Points on a hilly landscape, in no order, each with its height.
A ball rolls from a point to the lowest of its 3 nearest points, and stops where none of them is lower. Distance is the straight distance between rows; heights are no part of it.
(409) h=5.44: [  -2   13   13 -110  -33  -33  -37    9    1  -10]
(86) h=0.82: [ 48 -31   9 -80   8 -20 -53  30 -70  36]
(7) h=3.98: [  5 -14  13 -96 -20 -21 -58  15 -32  17]
(412) h=1.27: [ 58   3  -4   2  22 -28  38   2 -51   4]
(265) h=1.16: [ 87 -29 -11 -23  56 -12   4  30 -81  32]
(216) h=1.22: [ 50   1 -20  66  23 -15  63 -30 -42   7]
(585) h=1.78: [ 90 -39 -13 -56  49 -14 -19  37 -95  52]
(277) h=3.62: [ -1 -35   8 106  28  35  -9 -17 -11  -4]
(504) h=2.77: [-35 -18  14  21   0  21 -31   2  14  -9]
(546) h=2.64: [-19  11 -19  88  -4  15  37 -46  20  -5]
(262) h=4.40: [-45  54   1 -50 -42 -17  10   0  79 -25]
(283) h=4.18: [-22  22   2 -51 -32 -18  -6  -1  46 -21]
(342) h=1.50: [ 76 -42  -3  12  56   9 -16  29 -78  33]
(475) h=1.85: [ 28 -43  10  52  39  19 -24   5 -50   9]
(341) h=1.46: [ 11 -14  11   7  11  -4   3  -2 -19  -8]
(339) h=2.37: [  1  26  -2 -17 -19 -31  23 -20  19 -20]
(508) h=0.99: [  0 -34  17  28  12  17 -31   1 -18  -4]
(367) h=2.95: [-32  47 -43  77 -28  12  50 -50  53 -13]
(433) h=3.07: [-48  -9  12 -46 -19  15 -45  11  21  -8]
(448) h=2.08: [-46  32  -5  10 -32   0  19 -16  68 -16]
(555) h=3.48: [-76  33 -26  64 -30  32  34 -14  91 -11]
(470) h=2.98: [ 93  -3 -13 -52  46 -44  44  21 -75  27]
(12) h=4.14: [ 81  19 -13 -47  16 -50  51   0 -52   6]
(487) h=2.65: [ -8  -5   8  54  10   8  17 -23   5 -10]
(291) h=1.94: [-59  61 -21  -8 -45   4  34  -3  98 -19]
(338) h=1.93: [ 21 -19  -3 100  39  20  23 -24 -33   4]
(206) h=5.54: [-101   30   -9   47  -34   45   18   12  105  -12]
(185) h=1.36: [ 55 -26   8   6  34  -7   5  10 -62  13]
(112) h=1.61: [ 12 -37  17   5  15  15 -42  13 -40   3]
(459) h=1.25: [-74  33  -3   0 -36  16  16   3  86 -16]
(425) h=5.77: [ 30   5  10 -76 -11 -36  -6   6 -27 -11]
(188) h=8.29: [-100    1   10   24  -18   53  -24   22   77   -7]
(96) h=4.74: [ -27  -20   17 -105  -46   -2  -99   16  -13   29]
(218) h=4.62: [-16  51   3 -74 -37 -35   4  -5  47 -26]
(163) h=2.52: [-45  49 -27  36 -32   5  39 -31  76 -17]
(73) h=1.58: [ 50 -34   6 -10  32   5 -28  23 -69  17]
(290) h=2.32: [ 27 -24  16 -44   0  -6 -43  13 -47  11]
(586) h=3.12: [-48   5  10  11 -15  11  -8  -7  42 -13]
(79) h=3.05: [ 37  13   3 -34  -1 -35  23  -7 -24  -6]
(137) h=0.73: [ 40  -9   4  28  20 -17  27  -8 -32  -1]
(24) h=7.48: [-85   0   4  58 -12  46  -3   3  71 -12]
(142) h=2.83: [-14 -31  19 -41 -11   9 -75  15 -20  10]
(152) h=3.53: [ -6   1  14 -42 -11 -13 -10  -4  -1 -10]
(317) h=1.15: [ -3  34 -17  34 -18 -12  40 -40  30 -13]
(279) h=2.25: [ 63 -20   4 -48  29 -20 -11  20 -67  21]
(228) h=1.11: [ 62 -20   3  44  43   0  27   2 -58  17]
(47) h=5.39: [-66 -24  13  48   0  44 -35   3  41 -10]
(396) h=1.88: [ 73 -10  -2 -27  34 -24  21  16 -65  18]
(429) h=2.27: [-64  59 -31  31 -43  18  40  -9  99 -13]
(203) h=7.29: [-58 -12   5  79   8  43   0 -11  40 -13]

For each start below, name every point that the ball comes to, in order.
(188) | (47) (504) (508)
(24) | (47) (504) (508)
(163) | (448) (459)

For each start below, name the point where the ball stops.
(185) | (137)
(7) | (86)
(277) | (508)
